A landscape with many peaks, sampled at points; each row gives a point and its height.
A climber steps from a point to the highest of its 6 nearest points, and stops where none of them is higher. Distance is the straight distance between rows; heights are no part of it.
Z42: 155 100 139 100 158 83 130 135 112 125 173 99 136 137 138 153 98 142 133
 161 153 181 115 128 126 171 140 136 169 114  h=0.83
Z919: 125 109 128 102 142 93 125 164 88 133 138 93 136 104 124 105 108 91 134
 108 176 159 111 152 151 162 164 110 156 118  h=5.94
Z449: 62 159 131 166 110 88 165 119 133 156 127 159 71 108 152 170 121 141 129
 105 81 123 97 151 120 76 89 120 155 136  h=4.83
Z498: 178 146 127 94 133 145 111 129 120 97 117 95 160 126 83 96 141 114 122
 130 156 133 132 129 129 115 130 132 75 153  h=1.30
Z719: 101 135 114 142 116 136 119 100 132 141 138 144 111 134 150 128 150 135
 133 150 121 136 151 137 120 165 145 173 141 107  h=5.57
Z937: 128 138 116 145 136 134 133 134 127 134 159 137 111 128 155 127 121 132
 171 142 123 156 134 170 116 168 141 150 165 104  h=4.14
Z578: 86 164 179 148 116 115 129 136 149 118 133 157 109 148 132 152 109 132
 126 114 94 103 119 106 113 112 107 119 101 133  h=6.26
Z525: 114 94 130 132 121 145 139 105 127 118 93 136 154 128 131 136 128 157
 134 125 110 101 108 132 126 72 113 94 113 123  h=1.65
Z871: 136 125 132 141 118 137 119 106 133 133 131 127 152 152 163 141 128 120
 159 122 117 134 138 139 107 142 128 145 118 91  h=1.66
Z554: 149 148 132 104 114 136 82 143 136 143 130 100 158 130 105 139 113 121
 143 132 134 148 145 112 115 128 147 127 98 119  h=7.67
Z472: 123 138 88 151 128 147 165 74 122 136 140 164 142 141 170 141 142 135
 140 133 111 146 129 147 100 173 117 152 139 107  h=1.47
Z689: 114 126 133 139 89 164 115 123 129 125 108 134 147 142 133 131 132 136
 124 141 117 115 116 100 125 135 115 154 85 106  h=7.91
Z356: 147 132 126 125 119 155 133 128 139 111 109 117 150 134 98 88 133 124
 120 125 140 115 126 130 131 92 118 108 56 183  h=1.76
Z255: 185 166 125 110 122 128 126 109 128 119 125 88 183 129 120 151 122 118
 96 144 135 147 130 83 133 142 138 131 101 128  h=3.43
Z727: 157 152 138 84 143 117 96 132 137 129 143 81 176 126 105 135 129 132 105
 122 151 168 128 87 112 152 150 119 87 146  h=2.82
Z941: 82 140 135 124 109 162 160 85 142 156 127 142 134 152 142 134 149 181
 111 145 127 122 148 113 128 162 108 181 114 98  h=7.09
Z519: 84 154 124 157 116 105 155 110 133 156 146 183 82 127 155 147 107 136
 134 113 78 141 114 151 111 112 117 114 180 128  h=5.69
Z323: 108 114 155 150 135 120 132 149 138 115 134 155 143 132 117 116 110 131
 138 106 110 82 100 147 130 84 88 105 128 138  h=4.03
Z511: 112 181 161 130 129 113 139 172 180 173 145 158 66 159 102 156 122 165
 92 128 131 113 154 76 121 129 119 150 123 133  h=7.34
Z58: 145 128 155 129 98 155 106 156 151 123 126 137 152 124 111 123 113 135
 143 138 126 117 122 108 119 92 130 129 93 140  h=4.11
Z952: 131 87 85 146 146 160 174 93 103 119 88 123 158 101 157 109 143 125 123
 89 135 114 128 157 141 99 114 106 117 152  h=4.00
Z709: 113 154 140 111 140 117 91 102 149 145 137 124 109 136 129 137 170 143
 103 150 142 149 149 117 129 171 142 183 149 101  h=7.22
Z556: 163 121 138 63 159 121 144 136 110 108 143 75 178 128 103 116 117 102 79
 131 155 161 117 113 162 164 143 141 118 153  h=3.04
Z810: 117 154 144 149 131 117 144 141 134 144 130 163 91 126 146 141 94 120
 152 123 100 112 131 142 106 148 131 136 164 136  h=5.62
Z3: 130 96 100 127 126 108 123 153 108 121 132 119 120 97 136 101 93 60 155
 114 156 145 121 172 129 136 158 123 155 128  h=6.78
Z473: 157 136 123 100 115 106 94 105 125 125 145 85 170 125 131 158 129 121
 101 142 140 162 135 67 133 151 148 151 128 109  h=7.81
Z717: 61 140 51 144 110 150 178 75 96 125 111 151 118 118 153 160 144 171 122
 121 88 145 130 175 110 105 111 130 154 97  h=7.80
Z860: 117 152 156 127 118 121 60 156 151 129 138 144 131 152 88 121 157 125
 113 125 137 143 130 74 125 132 149 139 111 106  h=7.66
Z120: 182 132 115 104 118 113 134 110 121 133 122 83 175 135 130 167 97 118
 124 139 122 163 130 124 138 135 125 136 130 119  h=0.27
Z150: 98 157 165 126 107 147 109 145 169 154 131 155 108 147 103 137 145 147
 94 139 127 122 143 93 122 143 126 159 102 112  h=7.64
Z186: 153 120 98 142 144 124 132 118 120 126 141 119 139 135 164 144 128 125
 147 155 124 159 119 152 103 168 117 152 156 104  h=1.15
Z271: 71 167 134 137 104 91 148 116 156 138 122 141 61 118 137 151 157 147 106
 131 76 86 106 132 113 77 86 110 94 121  h=4.70
Z382: 152 144 146 95 135 120 88 159 140 120 149 92 157 123 79 117 131 126 117
 119 150 156 120 94 116 137 172 110 115 146  h=2.45
Z110: 106 122 118 147 114 168 138 85 113 113 86 128 148 128 159 156 146 144
 123 134 113 108 121 94 143 123 116 130 88 97  h=4.82
Z778: 121 127 156 160 153 138 128 142 140 125 147 156 104 155 133 114 98 126
 154 125 106 117 130 149 113 135 121 131 176 134  h=5.30
Z600: 121 106 112 145 130 150 134 115 120 135 127 149 155 134 146 139 126 134
 150 116 107 115 120 159 111 119 120 137 122 103  h=1.81
Z220: 174 100 103 113 151 92 144 136 108 125 152 103 154 135 149 149 100 129
 131 149 160 179 112 161 148 170 130 150 166 98  h=2.23
Z514: 168 94 112 158 174 158 136 108 98 84 96 97 148 125 172 88 177 105 100
 130 147 115 124 130 166 113 122 85 60 191  h=4.58
Z72: 81 145 145 138 117 111 150 100 139 117 138 148 101 129 131 156 112 133
 126 120 66 106 109 129 115 82 86 121 123 120  h=4.74
Z22: 154 111 156 91 164 92 106 148 127 146 161 90 169 117 107 127 110 130 116
 110 161 161 131 107 133 172 165 119 146 114  h=2.32
Z992: 159 125 119 127 94 161 121 122 136 109 100 116 162 114 126 134 139 150
 148 125 130 123 137 109 128 114 132 131 77 125  h=0.11
Z282: 111 116 140 139 106 146 134 117 126 106 105 154 144 137 140 143 116 141
 135 139 108 111 110 117 124 96 113 103 87 108  h=3.99
Z388: 128 142 128 128 119 96 95 144 146 160 132 183 50 134 123 160 123 180 135
 156 150 125 157 109 122 156 144 158 199 118  h=7.45
Z234: 82 146 146 136 99 140 156 108 155 171 127 163 100 134 130 125 143 171
 119 134 111 124 132 103 134 140 126 171 129 108  h=7.53
Z893: 116 141 124 112 136 104 111 137 112 151 149 154 47 118 106 139 140 152
 136 154 157 154 177 115 127 151 171 137 194 134  h=7.18
Z739: 148 98 121 124 112 141 145 127 132 131 110 135 151 108 120 85 123 111
 143 114 137 116 130 144 131 102 126 110 102 161  h=3.49
Z981: 65 139 82 141 91 144 156 88 96 146 128 172 113 118 153 154 134 154 128
 121 92 131 115 149 107 119 119 136 156 114  h=5.28
Z523: 78 177 153 135 128 102 125 118 162 117 119 150 87 117 129 154 158 129
 121 137 91 105 103 119 103 76 79 101 79 127  h=5.50
Z28: 157 127 153 130 114 122 98 159 147 127 141 109 148 125 104 135 117 112
 138 126 124 121 136 115 119 119 144 114 115 106  h=4.86
Z458: 126 87 121 129 122 134 139 111 142 118 111 140 154 120 111 123 134 147
 130 131 107 100 99 133 136 53 110 79 87 144  h=2.78
Z791: 176 143 145 75 142 142 145 108 113 97 122 72 183 136 107 135 130 109 90
 142 131 151 127 103 137 140 125 123 91 160  h=1.62
Z526: 116 147 149 133 149 113 83 131 132 130 131 130 95 135 102 146 132 129
 141 136 116 144 160 112 120 166 162 134 156 96  h=6.92
Z673: 145 115 85 144 143 157 164 117 117 136 138 142 145 135 169 137 128 154
 143 115 111 125 129 179 115 133 109 135 150 92  h=3.03
Z360: 144 123 119 105 134 95 130 164 102 138 147 90 132 118 135 118 101 93 149
 134 182 156 107 159 147 155 151 127 156 120  h=5.63
Z174: 69 138 126 135 121 142 137 107 120 106 87 138 115 147 129 163 160 155 95
 162 104 95 85 106 129 75 98 104 74 94  h=5.49
Z505: 119 151 131 156 124 116 119 123 128 153 129 175 54 137 130 137 107 138
 138 145 121 129 162 123 119 159 154 140 181 129  h=7.57
Z24: 140 116 118 137 119 125 117 114 126 109 119 131 134 112 109 68 121 81
 127 136 157 106 129 123 123 92 118 100 87 192  h=3.70
Z340: 108 147 142 154 111 145 127 130 135 135 144 154 78 142 150 123 111 128
 158 144 103 141 153 149 104 164 144 137 181 125  h=6.29
Z918: 141 98 100 151 137 152 154 113 117 134 99 136 170 116 172 131 144 161
 140 90 112 125 114 146 144 108 106 117 121 119  h=1.63
Z337: 155 131 126 128 119 124 90 115 128 127 118 96 155 140 145 158 136 122
 135 135 143 139 143 111 121 143 143 147 108 104  h=3.76
Z802: 123 74 74 151 131 140 150 139 92 131 124 136 130 97 155 95 107 82 154 89
 136 140 129 160 116 114 130 119 145 144  h=6.07
Z397: 128 155 141 114 139 102 94 152 141 166 128 160 61 142 98 127 152 159 110
 134 144 137 180 78 135 152 149 133 184 129  h=7.50
Z335: 137 110 97 89 142 85 151 146 90 120 151 84 150 114 131 108 85 101 135
 137 170 172 104 152 152 173 130 132 159 155  h=4.85
Z936: 76 143 151 142 121 102 130 117 138 112 130 146 105 138 137 143 129 141
 121 135 77 106 90 119 113 77 89 111 90 129  h=4.76
Z835: 124 136 138 115 156 94 93 116 125 122 160 114 112 128 146 158 137 129
 134 141 145 169 143 141 127 187 159 148 166 104  h=4.36
Z448: 156 153 150 94 131 120 98 175 118 115 144 97 150 113 66 98 121 109 123
 100 163 127 117 94 123 134 162 82 137 159  h=3.52
Z54: 145 141 166 136 140 114 92 167 143 128 137 128 118 138 99 133 105 121
 134 127 112 122 144 125 114 157 145 113 145 115  h=6.10
Z891: 142 123 157 109 166 110 101 171 123 124 134 142 103 152 89 135 117 119
 154 128 123 128 158 131 129 150 156 98 185 108  h=6.23
Z94: 158 106 101 134 128 148 150 121 111 125 123 132 160 131 172 140 131 132
 157 119 124 132 132 155 120 136 120 143 135 102  h=7.52
Z422: 147 92 59 137 146 146 173 122 109 133 118 124 157 116 169 111 135 139
 148 112 132 128 115 168 148 122 108 139 145 119  h=4.35
Z147: 112 106 127 160 155 112 153 142 132 121 145 142 100 112 145 92 102 78
 155 98 134 84 109 163 131 102 97 102 175 161  h=6.01
Z942: 160 98 117 110 122 159 155 120 129 121 92 129 166 107 140 114 126 144
 137 106 126 114 126 136 132 101 117 118 98 131  h=1.32
Z907: 125 76 93 147 119 125 145 110 110 112 102 139 131 108 122 73 126 94 118
 123 130 105 117 141 138 83 129 89 94 193  h=4.89
Z764: 156 102 104 142 127 153 156 100 115 115 92 111 135 100 137 110 147 147
 115 111 136 104 125 145 142 100 132 100 80 174  h=2.57
Z181: 157 144 143 141 113 144 118 151 149 123 140 121 133 126 84 100 111 122
 128 127 155 103 121 105 119 88 118 107 98 164  h=8.41
Z558: 144 114 75 105 126 93 162 137 82 115 137 87 139 92 150 112 114 82 138
 126 153 168 114 172 147 150 142 143 148 150  h=4.88
Z14: 89 161 127 159 121 99 158 124 148 143 129 156 92 117 146 166 107 138 146
 96 82 117 123 158 113 93 110 112 182 146  h=4.81
Z386: 73 155 150 127 105 141 143 127 136 135 124 154 109 152 129 151 158 151
 81 145 106 94 104 90 123 112 99 139 87 108  h=6.51
Z896: 138 177 160 137 126 109 69 189 148 117 138 137 98 160 81 139 138 115 114
 131 120 119 143 84 111 138 138 108 131 123  h=7.33
Z566: 159 120 141 102 140 120 105 153 125 135 141 97 151 114 113 120 128 121
 147 118 166 160 128 134 125 144 153 120 133 112  h=2.92
Z798: 148 126 161 128 125 126 97 189 136 143 142 123 133 128 104 114 106 111
 134 128 144 116 131 143 115 138 147 116 154 116  h=5.18
Z944: 159 98 126 130 130 130 118 148 117 136 127 115 125 113 128 105 120 84
 146 124 147 120 115 156 132 113 129 125 166 121  h=7.87
Z39: 177 155 117 111 124 147 129 105 124 105 109 86 175 124 115 131 128 125
 115 131 136 131 148 102 128 130 132 130 78 150  h=1.90
Z760: 162 133 123 108 111 145 136 127 142 105 111 100 140 102 115 96 136 113
 124 123 138 127 128 143 131 112 125 130 77 166  h=2.08
Z480: 147 92 95 162 170 138 149 99 95 75 84 99 151 117 166 92 166 103 96 99
 120 125 129 141 157 126 122 85 82 186  h=4.99
Z164: 122 105 147 133 142 127 137 166 139 126 144 161 106 129 134 106 116 81
 151 121 128 94 121 155 131 103 115 112 172 134  h=6.53
Z591: 134 147 116 134 96 145 110 129 128 139 110 106 169 134 146 156 143 131
 126 133 151 119 152 80 133 139 109 150 77 97  h=5.56
Z380: 122 135 147 136 100 138 91 139 139 127 131 137 127 148 112 127 128 119
 125 136 114 141 140 109 108 139 134 140 108 103  h=6.83
Z50: 173 125 112 86 130 137 155 124 110 106 115 86 158 114 135 118 134 84 110
 132 147 137 139 143 144 147 141 138 116 164  h=8.70
Z117: 148 92 53 141 138 127 168 125 85 123 126 104 139 104 158 108 107 92 143
 108 142 148 121 171 142 122 110 147 123 168  h=5.41
Z590: 153 80 69 148 153 133 174 115 73 102 99 115 132 109 160 99 127 82 115 81
 115 147 157 161 146 120 126 126 109 167  h=5.44
Z469: 100 142 139 166 101 120 147 131 132 165 148 168 75 137 145 150 110 138
 138 140 104 124 116 124 114 137 127 127 181 126  h=6.69
Z490: 129 125 156 112 170 105 79 146 123 135 139 129 108 123 107 138 133 115
 154 118 143 156 150 119 123 170 166 116 178 113  h=5.96
Z409: 155 125 114 110 125 141 132 131 110 93 114 101 143 95 118 97 138 76 125
 129 148 138 135 148 135 127 136 102 83 166  h=4.84
Z951: 153 114 98 90 128 113 165 122 77 114 134 79 158 120 129 119 114 83 113
 132 146 158 107 143 159 161 132 152 142 154  h=5.48
Z702: 85 163 165 155 129 101 133 124 149 134 132 154 87 140 139 150 103 136
 136 100 89 102 131 129 111 112 115 116 139 144  h=5.25
Z69: 123 127 173 147 123 128 113 142 158 128 140 147 128 146 127 127 99 120
 139 124 105 86 133 130 120 117 120 123 136 109  h=5.81
Z517: 139 106 148 115 173 97 126 162 114 139 144 103 114 127 123 118 124 117
 139 132 178 142 126 159 152 176 143 119 176 108  h=5.40
Z735: 121 105 104 151 136 156 154 106 111 127 76 122 160 98 149 140 156 175
 112 110 113 112 105 143 143 69 141 89 94 139  h=1.56
Z626: 162 115 108 91 155 93 147 133 103 135 163 87 159 129 123 117 81 115 110
 147 168 170 104 133 152 179 136 137 168 142  h=3.56
Z616: 119 141 118 116 111 127 130 101 164 166 149 128 74 116 140 143 146 182
 131 158 151 152 160 125 129 161 146 181 163 118  h=7.83
Z663: 120 95 130 151 120 108 130 131 142 122 131 141 136 111 126 97 116 123
 141 113 135 86 94 156 138 67 96 86 103 166  h=5.12
Z410: 100 118 148 138 128 133 142 123 125 106 128 150 134 143 134 129 120 132
 122 121 77 107 103 130 119 78 105 123 115 114  h=3.40
Z129: 113 141 144 158 112 117 131 137 148 195 129 193 55 140 152 150 122 163
 146 143 145 122 143 111 136 140 139 140 182 134  h=7.27
Z830: 121 86 68 145 149 164 160 110 96 117 128 147 148 122 153 136 142 143 132
 95 125 108 120 192 126 105 96 123 150 107  h=3.44
Z507: 136 130 122 129 144 121 106 125 135 122 160 135 92 127 147 147 125 131
 138 159 131 166 143 150 119 181 155 144 173 114  h=4.68
Z430: 129 100 125 159 136 88 139 138 145 122 123 144 123 106 134 88 98 82 136
 106 146 86 97 132 138 75 98 92 112 190  h=5.65
Z524: 149 97 142 128 116 147 124 152 138 132 136 131 146 122 133 118 120 120
 155 138 136 116 121 149 119 121 134 132 127 106  h=4.24
Z351: 104 116 122 141 124 149 128 103 114 104 79 129 130 120 129 160 139 173
 123 144 99 102 97 114 139 61 112 86 82 127  h=3.39
Z70: 99 139 131 134 117 156 132 111 134 130 111 134 145 153 147 146 156 152
 121 146 127 109 129 99 130 145 99 160 95 88  h=6.27
Z46: 182 136 110 116 129 163 149 116 123 103 101 88 165 111 134 119 128 127
 125 125 136 115 143 136 145 114 123 122 99 166  h=3.11
Z167: 119 142 124 119 108 144 112 120 159 134 120 135 135 148 131 139 171 148
 114 149 134 121 137 95 127 149 93 183 92 91  h=7.02
Z979: 133 118 118 152 134 156 158 108 110 109 77 110 157 114 149 136 141 176
 118 109 116 113 106 106 147 85 135 93 79 135  h=1.59
Z742: 124 134 164 137 118 130 112 146 147 108 139 147 144 146 121 126 107 134
 146 116 115 88 106 115 120 87 100 112 104 128  h=5.36
Z139: 169 122 123 117 129 122 136 136 123 131 153 87 160 129 140 138 118 119
 142 148 143 148 120 163 133 143 125 132 140 118  h=0.97
Z318: 92 134 97 149 127 162 163 90 120 129 149 175 133 117 147 140 124 150 152
 127 104 135 130 163 88 149 134 157 156 114  h=3.15
Z540: 120 140 135 131 142 116 98 123 113 132 148 136 73 125 117 153 132 143
 141 148 122 149 169 131 126 170 171 117 183 125  h=6.56
Z946: 65 125 133 146 97 133 140 94 120 121 115 160 117 145 144 140 124 143 125
 134 79 120 118 144 119 112 114 138 141 109  h=4.38
Z917: 113 129 142 160 136 105 137 132 148 128 132 137 142 120 114 133 118 151
 140 137 131 93 83 128 122 45 79 81 79 174  h=3.82
Z266: 78 108 94 140 136 160 160 94 100 122 131 156 141 131 151 141 129 159 144
 125 82 129 105 173 117 116 116 111 144 106  h=3.37
Z667: 144 131 136 98 127 108 105 184 119 124 132 115 135 102 87 93 116 74 128
 114 166 123 135 131 140 144 151 83 148 123  h=5.02
Z737: 87 145 154 125 105 124 110 151 148 157 137 150 73 161 101 128 132 153
 116 153 113 132 150 116 129 145 140 167 138 114  h=7.94
Z500: 159 120 130 93 126 117 132 146 120 131 133 83 143 100 103 113 125 98 135
 119 164 143 123 153 126 131 145 126 126 143  h=3.60
Z627: 116 144 127 116 142 104 104 103 129 146 176 137 73 108 144 139 140 165
 120 153 151 156 164 125 139 178 156 161 181 127  h=6.91
Z497: 63 138 107 143 112 153 176 81 115 151 113 160 113 143 150 145 150 160
 126 122 101 129 122 151 135 133 112 158 138 99  h=5.38
Z999: 130 81 87 138 148 150 162 125 105 139 145 154 134 124 151 108 139 120
 149 105 134 113 108 179 119 118 103 131 149 107  h=5.17
Z848: 89 153 163 138 97 114 145 135 151 181 142 163 82 138 132 143 114 155 111
 123 121 122 116 102 132 126 111 142 141 128  h=7.23
Z477: 145 129 149 155 121 110 121 136 152 122 137 128 132 121 119 105 109 126
 143 113 147 97 115 117 126 68 100 94 104 169  h=4.90
Z959: 150 104 86 103 126 131 151 134 98 124 119 99 143 89 131 95 118 81 130
 126 141 153 133 165 140 146 123 142 129 138  h=5.61
Z463: 129 98 142 137 113 159 117 143 140 124 120 143 148 139 131 127 121 135
 155 116 117 112 128 125 121 113 119 124 112 115  h=3.23
Z668: 151 126 121 104 157 86 98 102 130 125 167 104 125 129 152 148 134 136
 120 160 136 172 120 112 131 176 130 158 158 103  h=2.12
Z206: 153 137 153 88 135 115 88 173 135 135 142 98 154 119 78 117 134 115 135
 106 172 139 123 113 126 137 163 103 124 136  h=3.19
Z62: 138 154 175 147 124 109 95 169 146 113 136 138 119 150 105 140 105 112
 124 125 116 104 138 103 116 110 113 114 120 111  h=6.66
Z611: 121 159 155 120 137 107 66 137 142 132 138 143 109 148 81 127 157 123
 101 134 132 141 163 78 132 162 156 128 149 111  h=7.41
Z231: 145 124 110 130 124 153 152 108 124 114 91 107 165 116 163 146 120 151
 130 127 111 117 133 114 131 117 114 133 110 118  h=1.57
Z222: 122 151 148 99 134 126 89 125 175 143 141 120 121 140 105 140 177 164
 109 142 128 148 159 98 128 148 139 185 122 102  h=7.42
Z36: 112 162 172 163 118 109 100 160 152 119 142 149 124 159 106 137 115 124
 125 128 109 101 127 92 111 117 116 117 112 130  h=7.21
Z316: 173 141 139 62 151 132 144 137 121 93 134 70 181 128 103 119 131 100 102
 132 157 136 124 115 138 149 134 137 110 170  h=3.51
Z521: 125 90 108 146 117 149 147 108 134 114 107 128 129 117 112 85 136 136
 118 127 138 113 117 135 133 79 113 76 68 197  h=3.16
Z183: 99 130 137 152 120 141 144 110 133 127 147 164 124 128 142 130 103 131
 143 124 86 109 121 148 107 121 125 130 151 126  h=3.96
Z537: 153 111 116 136 146 102 129 138 116 114 149 111 129 140 139 131 123 111
 148 128 168 155 130 176 126 173 140 134 178 90  h=4.27
Z808: 102 127 100 149 91 152 152 104 152 181 156 167 88 125 167 136 149 188
 135 149 134 157 138 145 126 158 140 159 172 107  h=7.38
Z467: 82 128 98 148 135 161 148 91 93 123 103 147 137 141 167 146 158 148 126
 119 97 116 117 137 119 133 119 146 120 95  h=3.75
Z57: 164 105 120 129 132 155 119 119 102 84 95 115 151 122 126 88 164 89 129
 138 159 119 132 131 146 119 128 106 53 182  h=8.63
Z653: 94 132 125 150 112 160 146 97 120 119 94 118 139 123 158 167 165 173 101
 125 128 95 112 82 163 97 104 128 69 90  h=8.55
Z716: 122 84 101 139 123 121 144 119 109 121 112 136 132 116 135 93 119 80 136
 99 116 123 122 138 127 88 131 92 104 180  h=5.43
Z883: 83 177 173 131 98 111 151 123 151 144 135 153 86 152 126 160 123 140 105
 131 109 101 106 96 119 102 101 139 91 130  h=6.76
Z332: 175 123 128 79 152 117 134 117 122 131 147 78 177 119 134 143 83 127 125
 144 145 167 115 120 145 152 136 160 146 125  h=0.64
Z548: 110 153 162 152 116 124 107 136 141 147 139 155 83 155 125 125 103 125
 118 152 103 120 157 106 117 140 150 150 156 117  h=8.64
Z930: 102 160 167 142 117 127 103 167 154 123 133 144 89 148 103 127 121 127
 102 133 107 106 136 79 110 142 124 157 118 126  h=7.79
Z640: 147 111 149 86 157 109 94 175 126 132 135 121 135 136 81 112 125 123 125
 116 159 144 143 93 131 164 151 67 164 121  h=5.74
Z48: 108 73 113 138 125 142 141 120 130 136 116 152 147 130 132 110 124 124
 147 114 118 103 98 148 132 89 113 108 116 123  h=3.12
Z703: 150 127 126 99 146 96 93 114 122 133 160 87 158 135 146 158 125 124 118
 148 143 161 128 99 132 170 131 157 152 111  h=3.77
Z862: 139 101 139 100 155 92 111 171 90 126 138 118 108 148 103 111 112 95 146
 119 168 137 132 155 139 163 160 89 193 115  h=5.88
Z454: 97 135 125 125 105 141 150 93 137 153 124 146 114 147 160 124 153 143
 121 145 124 135 144 129 130 171 120 187 126 106  h=6.54
Z326: 138 130 162 131 139 119 52 159 141 135 143 119 145 129 72 133 137 121
 128 120 135 139 131 79 120 158 159 100 155 106  h=6.81
Z114: 154 129 138 138 124 122 112 161 143 131 128 124 125 121 99 102 108 98
 144 125 152 98 132 126 127 107 113 92 141 151  h=6.44
Z420: 171 137 128 75 143 115 113 119 128 137 128 78 181 124 115 141 119 119
 110 134 146 157 130 109 142 150 152 143 116 137  h=1.91
Z254: 71 122 115 142 119 151 143 103 102 120 86 136 127 122 156 159 176 159
 114 136 88 115 94 124 149 85 111 122 104 80  h=4.92
Z211: 185 128 117 104 136 151 151 124 112 84 105 78 154 116 125 113 145 101 97
 142 143 120 137 131 159 124 125 144 96 154  h=4.93
Z310: 127 153 154 120 131 113 99 150 147 180 135 159 62 141 87 131 136 168 123
 136 135 136 162 81 136 135 150 171 174 127  h=7.65
Z329: 90 124 126 142 111 147 135 97 117 131 120 156 132 147 142 136 132 134
 130 124 102 109 127 139 115 118 113 143 118 108  h=3.27
Z604: 99 145 115 153 109 132 130 114 145 147 164 159 70 124 158 131 135 144
 138 148 138 160 147 139 105 162 168 162 163 119  h=6.63
Z898: 150 144 149 128 150 110 104 153 137 130 127 136 109 135 110 111 112 98
 151 117 143 102 151 147 139 137 126 105 174 130  h=5.84
Z594: 174 110 96 115 145 145 155 107 94 77 92 84 143 111 148 106 153 94 99 119
 141 122 149 138 156 130 122 128 91 164  h=5.39
Z964: 153 144 146 133 152 102 119 152 124 129 141 152 80 160 108 128 110 131
 154 142 132 135 171 148 103 170 149 106 207 123  h=5.64
Z428: 150 128 153 101 161 103 80 136 141 143 145 86 164 133 117 142 123 122
 131 116 150 155 136 88 127 163 157 130 139 93  h=4.77
Z160: 78 106 88 154 145 155 137 76 92 110 83 134 120 127 145 153 154 178 110
 116 87 127 121 152 129 93 104 115 126 93  h=3.46
Z632: 109 157 160 125 112 138 106 140 185 170 133 143 83 143 95 147 146 181
 115 140 129 140 159 84 142 126 149 187 126 106  h=7.63
Z361: 77 146 164 135 123 135 113 127 147 115 118 165 113 150 136 136 126 122
 118 135 85 117 123 112 118 109 117 129 108 114  h=5.31
Z76: 131 141 99 113 127 113 127 83 134 135 148 116 107 130 165 156 142 140
 111 171 122 164 143 133 129 169 137 187 154 105  h=5.24
Z403: 67 137 106 124 97 139 158 95 120 131 113 149 93 137 137 147 148 159 107
 141 76 114 113 132 134 101 107 134 127 95  h=4.80
Z956: 152 138 139 73 143 118 116 144 123 125 142 83 168 101 79 107 116 98 111
 107 174 142 119 127 139 174 151 124 112 155  h=1.50
Z836: 123 171 155 115 139 105 103 154 159 163 122 159 65 147 76 144 155 170
 101 139 122 135 171 72 129 131 151 161 172 123  h=7.54
Z813: 135 85 79 137 141 143 173 105 95 101 106 101 131 110 165 92 141 107 114
 100 122 124 130 155 146 124 127 124 106 167  h=5.01
Z636: 144 106 141 141 102 144 127 144 148 117 128 130 156 121 103 94 113 122
 139 139 141 116 123 122 124 89 125 100 96 157  h=8.76
Z491: 154 125 128 120 123 143 106 138 117 92 127 108 143 112 79 67 126 85 132
 126 150 116 119 134 122 99 127 110 77 192  h=1.86
Z884: 150 97 94 133 133 137 158 143 118 139 141 128 146 130 148 114 123 113
 160 122 150 125 114 174 123 131 123 141 142 101  h=8.10
Z439: 141 110 116 144 123 118 126 152 128 105 125 128 122 93 120 83 78 56 135
 123 145 108 123 145 122 109 148 98 135 166  h=6.33
Z170: 144 151 147 129 109 144 67 163 133 122 124 126 161 134 87 136 128 125
 138 129 133 138 130 91 104 116 144 112 105 116  h=6.25
Z45: 161 106 112 125 136 155 156 107 115 107 96 108 157 112 136 95 155 128
 128 110 138 103 143 131 147 121 139 113 76 173  h=3.20
Z910: 176 127 110 96 123 129 136 120 134 133 117 76 173 113 128 127 120 119
 131 120 137 154 129 142 134 142 134 138 126 114  h=1.10
Z47: 103 113 145 151 152 107 144 124 141 120 145 163 124 137 133 122 122 109
 150 90 95 103 91 184 120 75 77 111 157 140  h=5.03
Z389: 119 179 167 136 127 106 91 174 179 144 138 147 86 155 86 130 155 141 91
 140 109 120 152 73 139 134 132 146 125 123  h=7.56
Z857: 82 160 164 104 109 185 148 129 159 148 115 142 122 162 115 146 157 161
 107 141 109 120 130 100 124 138 113 170 85 99  h=7.24

For each start below, name the point where the climber stops.
Z735 => Z884
Z458 => Z884
Z271 => Z548
Z764 => Z884
Z936 => Z548
Z626 => Z884
Z702 => Z548
Z410 => Z548

Call two points neighbours if one is among the 6 nearest of the other. Go from one point of each pair to the other, from neighbour to neighbour, staying as high as possible. Name the lowest point that can't be avoided.
Z636, Z548 => Z862
Z50, Z860 => Z959
Z689, Z860 => Z167
Z860, Z717 => Z497
Z473, Z57 => Z428
Z554, Z616 => Z380
Z653, Z548 => Z70
Z884, Z636 => Z114
